Points, in no order, along strands that fork and pass close to each other.
(in the rows, 128 means zero)
Two points are linked if the straight distance between their rows is under 119. Some points are linked to none.
Fabe: [ 91 132 116 117  98 107 142 157  82 180 115 173  78 104  70 105 144 162
 121 104 135 151 107 132 145 117 122 100 106  70  89 111]
Kepa: [162 129  87 114 114 121 122  95 136 123 102  92 127 183 146 158 103 128
 131 129  99 188 168 154 126  99 126 129 134 156 140 111]
tino: [118 172  91 122  78 128 130 160  78 173  72 162  92 133  51 107 152 161
 121 109 139 161 133 120 130 152 126 114 107  81 104 137]
rura: [137 183 130 116 132 116 117 153 104 148 115 169 112 180  69 140 145 128
 112 100 156 135 132 145 125 170 124 125 139 136  99 141]
Vuga: [ 94 140 112  91  67 106 104 119 116 106  95 134  92 136 106 129 114 145
 125 147 133 181 111 145 125 142 146 162 150  80 144 107]
ser: [120 182 125 109 116 142 107 101 118  82  92 110 141 181 142 148 110 136
 124 178 141 178 132 164 101 129 123 173 151 138 146 155]
Nomep: [135 122 182 137 186  87 187 128 112 139 204 180 135  96 124 167 152 145
 112  97 178  67 136 187 160 157  93  76 144 166 120 151]
zedu: [ 79 126 190 155 101 112 161 114 153  90 142 151 118  91 129  85 134 151
 152 150 154  94  85 119 149  94 121 148 100 131 124 108]
fige: [159 129 158 147  96  68 129 156 133 149 180 171  86 122  90 138 136 131
 100  97 166  82  99 120 144 169 133 133 166 125  93 123]
Motok: [ 92 130 187 125 140 148 136 139 128  86 132 112 123 112 156 117 116  85
 134 105 160  66  83  75 121 151 122 148 116 114  84 123]
Gam: [105 118  88 127 185 164 109 161 149 159 123 110 195 111 140 138 129 106
 108 130  61 124 144  93 107 120 148  98 111 169 166 174]
Rurud: [128 144 185 124 169  62 182 120 117 139 180 195  97 121  94 173 148 157
 122  92 172 107 107 183 167 140  94  96 144 143  91 126]
bak: [109 152 159 101 127  77 148 170  80 169 137 233  58  95  49 147 160 180
 103  85 157 134 105 162 168 147 106 111 127 114  85 118]
dite: [104 196  82 107 102 158  92 119 106  82  46  86 134 182 124 133 115 134
 115 165 145 186 129 164 100 148 126 166 146 129 110 140]
mades: [118 151 153 128 101  78 166 120 140 157 105 184 118  96  77 117 151 169
 135 134 138 135 127 164 147  97 135 108 115 144 143 108]
Dodop: [116 113 153 128 131 155 108 133 128 108 136 121 176  65 161 105 120 127
 117 153 150  78 110  87 134 144 167 164 113 101 181 154]
kasu: [119 137  79 113 202 190 104 178 128 159 150 112 210 123 136 158 116 149
 122 111 103 115 152 111 109 119 155  96 119 168 191 191]
zova: [ 82 139 151 110  63 123 131 111 104 107  94 165  51 101 107  99 130 179
 144 132 144 130  60  84 179  92 126 163 108  91  89  90]
pema: [ 93  95 141 140 135 117 115 163 171 142 136 119 124 117 146 143 141  69
 133 117  59 106  95  64 110 104 124 104 114 172  82 108]
Tunu: [166 139 134 123  87 113 133 114 145  86  79 105 122 137 175 147 115 121
 106 141 122 103 122  94 134  99 147 162 124 186 130 134]
fodes: [140 159 159 139 110  58 161 142 111 164 116 214  88  97  50 139 162 184
 123 109 161 109 137 165 168 128 116 100 132 138 112 134]
nov: [136 128  79 135  78 108  63 170 152 147  98 138 131 164 120 132 139 121
 123 132  94 147 117 116 106 163 166 140 133 107 109 147]
zal: [146 107 127 144 110 129 114 162 146 148 127 116 120 149 147 123 132  96
 131  94  89  76 117  59 112 134 145 117 125 157 100 122]
gikil: [ 96 141 182 120 153  84 168 154 101 145 161 231  71  90  76 175 160 180
 131  90 166 138 100 164 193 116  83 102 122 121  80 104]
dol: [127  89 133 118 136 148 125 157 158 143 154 142 171  58 153 133 128 154
 124 132 147  62 127  80 123 124 181 143 125 143 191 175]
tul: [118 137 134 134 111 113 131  86 147  98 114 110 149 103 163 127 120 119
 118 184 103 156 112 139 133  82 129 162 117 147 160 122]
nimo: [ 87 147 159 148 122 129 155 147 153 126  78 132 121 126 117  93 144  92
 131 102 106  73 101  68 106 124 126 121 110 139  73 119]
fivi: [170 108  75 150 154 105 112 142 126 183 134 129 117 173  65 108 135 115
 152  54  88 131 168 137 128 157 121  86 129 104  92  99]
zoz: [ 74 129 149 110 155  90 153 147 127 168 151 203  74 109  87 156 154 151
 138  95 119 157 101 143 162 107  89  95 114 125  66  84]
zipun: [165 166 100 128  89 148 132 111 141  73  46  94 131 180 167 147  97 129
  93 154 138 131 142 129 125 125 122 175 133 193 120 135]
lis: [ 98 129 168 137 131 135 139 110 130  77 142  95 125 108 190 123 115 110
 132 135 141  94  79  87 138 120 115 151 122 137 109 105]
Murep: [ 91 183  94 111  95 163  85 117  85  60  57  75 123 151 151  97 112 129
 126 168 131 166 116 138  97 152 114 138 143  86  93 127]
Nat: [ 64  61 156 176 123 120 148 129 149 147 188 120 130  80 120  92 171 128
 171 152  92 150  80 116 133 111 105  97 111 103 127  78]
bukom: [109 123 129 123 102  89 147 163  86 194 151 216  53  85  43 112 163 166
 119  95 121 136  99 134 170 121 113  92 113  96  78 118]
vizuz: [162  55 115 134 122 126 130 105 142 133 185  85 125 122 152 117 136 103
 143 159 129 164 151 157 119 109 126 128 149  62 177  93]
bul: [ 74 158 155 132 147 146 135 127 145 111  95 126 148 110 144 127 135  90
 130 137  92 118  99 108 108  94 133 122 109 150  85 138]
Vosip: [160 170 131 136 119 102 118 133 130 134 128 164 126 182  87 157 120 151
 115 114 175 138 163 169 124 183 135 151 158 141 132 161]
Bil: [ 80 134 183 156  80 115 160 114 124  97  98 164  76  81  97  79 137 179
 155 152 144 106  69 105 169  77 122 140 104 103 109  90]
Suma: [113  71 147 170 123 109 148 125 143 155 196  99 129  96 146  95 142 111
 155 132 108 137 100 131 134 130 103 110 115  91 161  71]
Sivi: [102 120 131 105  95  85 115 160 111 147 143 156  49 136  95 145 129 138
 141  80 142 155  78 105 136 148 127 119 137  86  62  84]
Ropi: [164 120  49 170 137 123  98 166 132 192 120 136 153 156  69  90 152 120
 128  91  68 128 169 135 114 164 135  94 119 118 119 133]
Pip: [134  69 143 147 107 115 147 101 137 133 199  90 103 112 132  98 137 130
 166 149 128 147 131 154 144  92  99 106 133  70 157  63]
mis: [124 149 138 146  93 152 140 155 130 110  80 115 113 141 125 102 135 114
 126 115 154  78 116  73  96 148 152 130 123 113  74 142]
suvet: [173 118  71 147 139 115 113 130 145 144 108 118 135 193 109 128 127 123
 153  82  72 140 175 139 141 123 131  98 133 151 105 101]
Vemul: [193 108  70 117 150 127 129 103 145 118 108  78 137 199 145 141 109 108
 147 104  77 150 176 137 145  92 119 118 129 176 126  99]
led: [ 88 145 144 126 104 150 101  92 111  76  84  92 140  98 162  65 127 107
 124 179 146 114  96 109 109 136 139 158 108  99 120 110]
Paduf: [204  82 100 128 152 178 142 102 138 151 141  81 159 117 143 139 115 136
 138 142 138 122 180 152 114 106 139 116 126 136 210 146]
vumo: [ 90 165 132 113  90 151 120 126 102  84  67  87 107 135 153  99 119 108
 133 154 121 136  87  98 103 123 124 151 129  86  82 103]
sufum: [ 66 138 190 147 143 148 106 143 135  85 134 158 113 102 111  99 138  88
 134 138 131  79  72  86 113 150 137 142 123  88  61 133]
fale: [174 122  88 111 148 177 113 107 113  97 120  59 178 163 200 140  89 118
 123 133 131 138 173 122 102 128 138 134 136 141 160 151]
mil: [108 100 109 147 159 137 107 136 137 160 135 118 176 121 131 125 137  90
 118 135  90 150 143 120 106 162 139 106 128 125 163 141]
Bas: [ 95 103 121 142 123 107 129 135 120 157 121 131 131 124 122  98 139 100
 139  98  74 163 121 116 113 120 116  92 113 110 116  91]
zad: [109 135 206 125 167 118 145  97 149  98 159 153 162 107 130 138 117 136
 121 131 185 102 126 143 150 126 132 135 131 147 171 159]
fomun: [188 147 117 139 144 125 117 180 140 156 147 154 124 157 123 135 123 128
 101  77 146  64 137 103 122 165 155 130 146 191  88 188]
kizu: [183  68 109 132 193 162 161  81 126 163 184  91 150 145 147 156 111 105
 136 120 128 117 208 161 132  95 122  85 133 118 196 123]
Madu: [147 135  79 116 151 166  93 115  94  78 114  30 142 153 242 142  86 105
 111 162 130 132 143 136 109 132 133 156 139 153 135 140]
ropa: [ 94 137 161 117 150 177 145 121 127  75 108  86 158  94 192 114 113  79
 123 158 110  95  96  82 118  89 135 135 103 158 100 136]
gefep: [ 80 110 167 134 150 111 136 152 165 123 154 143 119 111 144 140 137  90
 127  98  99 112  76  97 134 124 112 112 130 129  85  99]
ruvuf: [163 147 139 113 102 109 125 114 148 101 120 140 132 177 128 172 111 138
 111 132 190 135 143 151 136 153 141 172 163 145 133 164]
vom: [ 97 141 114 137 119 130 130 128 141 153  86 141 139 136 111 122 131 120
 136 136  78 147 129 121 119 112 127 111 120 159 109 123]
zoten: [157 120 140 131 180  98 148 115 135 172 169 174 135 136  88 147 149 120
 120  97 128 124 167 193 135 147 109  61 151 148 137 127]
Pepi: [ 73  97 126 142 133 116 146 146 108 159 153 134 107  82 120  98 149 125
 166 130  86 176 104 107 123 112  92  89 108  80  95  67]
zibe: [103 141 129 110 128 107 144 153 104 174 125 174  50 146  69 149 138 133
 127  66 125 147  98 106 143 127 102 116 133 122  44  91]
vabu: [144 170 109 147 111 106 148 172  98 187  92 174 130 122  35  91 162 154
 116 120 136 121 146 135 116 177 133 112 121 105 100 143]
zede: [183  50 134 137 190 160 170  96 111 127 220  69 143 115 157 138 121 107
 161 127 149 136 174 160 150  96  98  97 130 120 188 105]
zofe: [167 110 126  96 152 176 139 143 149 141 127 142 178  76 147 143 116 162
 118 146 144  88 161 107 129 114 180 135 118 161 213 179]
tume: [190 111 108 104 146 180 145 114 139 129 132 102 178 110 152 142 104 159
 109 146 161 118 191 119 108 132 149 142 120 145 205 169]
Bom: [131 148 102  91 112 181  51 120 124  61 105  75 150 124 218 147  90 130
  99 175 139  93 118 119 104 153 171 191 144 126 161 160]
mame: [127 146 109 100 127 181  70 144 112  68 106  56 138 136 241 164  89 119
 111 155 124  98 121  97 108 142 150 168 141 166 114 163]
nez: [104 104 132 113  68 112 116 145 103 123 129 120  46 142 126 108 125 117
 141 112 151 128  83  77 119 150 124 146 135  77  77  86]
radi: [ 85 139 198 151 129 112 149 106 147  97 161 169 146  73 132 108 128 139
 148 147 157  86 107 148 169  98 127 146  97 134 166 148]
til: [114 116 109 147 121 136 118 119 128 128 128  97 159 119 123  98 138 110
 123 164 136 167 139 131  95 158 128 137 132  87 166 121]
ker: [168 136 135 129 101 130 139  83 132  76 108  76 134 105 204 128  91 134
 117 158 118 127 119 111 138  90 139 187 125 172 148 144]
nobi: [216 114  47 116 167 214 120 122 118 121 127  61 186 149 189 141  95 149
 130 141 134 141 203 141 104 117 134 140 111 159 173 169]
neso: [180 141  72 123 117 165 113 134 158 104  80 107 150 187 155 152 108 146
 123 128 122 142 164 124 106 133 135 162 123 185 134 163]
Nugel: [ 64 126 183 127 117  98 116 146 141 100 131 169  93 119 127 121 143 104
 144 116 121 114  68 106 134 133 121 143 129 104  70  96]
Mam: [111 108 152 149 103 146 110 110 129 103 132 101 146  88 174  67 122 108
 126 153 157  88 104  83 111 156 142 161 102  85 145 132]
Zifug: [122 132 151 119 173 137 140  69 135 109 183 129 169 121 145 169 112 126
 121 180 143 170 144 193 126  83 116 141 150 143 218 156]
Gavo: [132 132 180 103 190 133 153  86 136 123 172 153 179 115 134 172 118 153
 109 143 155 131 164 171 132 110 124 134 141 155 203 186]
foz: [140 153  76 175 119 109 104 184 132 200  92 168 137 134  47  85 169 132
 123 104  87 120 153 125 110 166 134  97 122 108  84 142]
Nokud: [120 136 142 128 145 126 132  85 146 134 141 120 167 109 143 137 130 122
 125 172  99 174 142 179 136  88 131 142 130 150 209 148]
Fet: [140  99 106 128 116 128 114  99 112 107 150  72 140 114 160 112 114 100
 140 174 138 163 127 146 107 155 133 158 162  77 181 114]
voti: [165 130 112 143 152 109 128 127 115 182 139 150 145 158  72 122 150 129
 121  93 138 140 173 173 111 159 111  90 133 127 147 150]
Dig: [168 116  81 108 110 116 109  82 123 134 138  77 102 173 123 137  96 115
 147 145  99 208 159 167 122  92 110 139 144  92 123  67]
zoliz: [157 118 149 116 163 129 162 114 134 130 151 113 143 163 165 149 116 110
 132 115 134 127 155 132 154 113 120 103 137 175 142 131]
lim: [178  68  52 147 127 136  62 128 150 167 150 109 158 152 103 133 138 101
 138 127  73 154 175 145 111 145 141 112 136 101 193 138]
vutap: [153 120 168 116 200  96 176 117 138 158 219 177 131 134 105 180 148 132
 117 102 164 103 170 206 148 149  96  68 147 156 151 154]
vidi: [104 191 165 102 107 118 109 118 141  86 107 149 132 172 124 173 120 137
 109 140 162 150 118 149 131 141 148 170 154 156 129 156]
muz: [213 121  49 123 151 180 114 125 147 129  96  81 172 191 148 144 101 157
 145 128 109 143 203 148 119 124 129 136 123 172 175 160]
Non: [ 96 145 125 102  61 136 114 126 105 103  72 127  60 123 111  94 127 141
 131 135 136 129  83  71 135 125 131 150 120  73  70  96]

Follow the links from the first point to the second, and from the first to the third. Name the last point that the two ways share.
zoz / Madu / vidi -> Non
radi / ser / Rurud -> Non
nez / zoten / Kepa -> gikil
tul / ruvuf / Paduf -> vumo
dite / voti / kizu -> vumo

A fork is a point with three links, a tip a point with one. Leave the first point through the second and follow the links. Name the first fork or tip that comes.
nobi / muz -> Non
zedu / radi -> Bom
Nat / Suma -> kasu
kizu / Paduf -> vumo
Dig / Kepa -> bak
kasu / Gam -> bul
bul / ropa -> zal
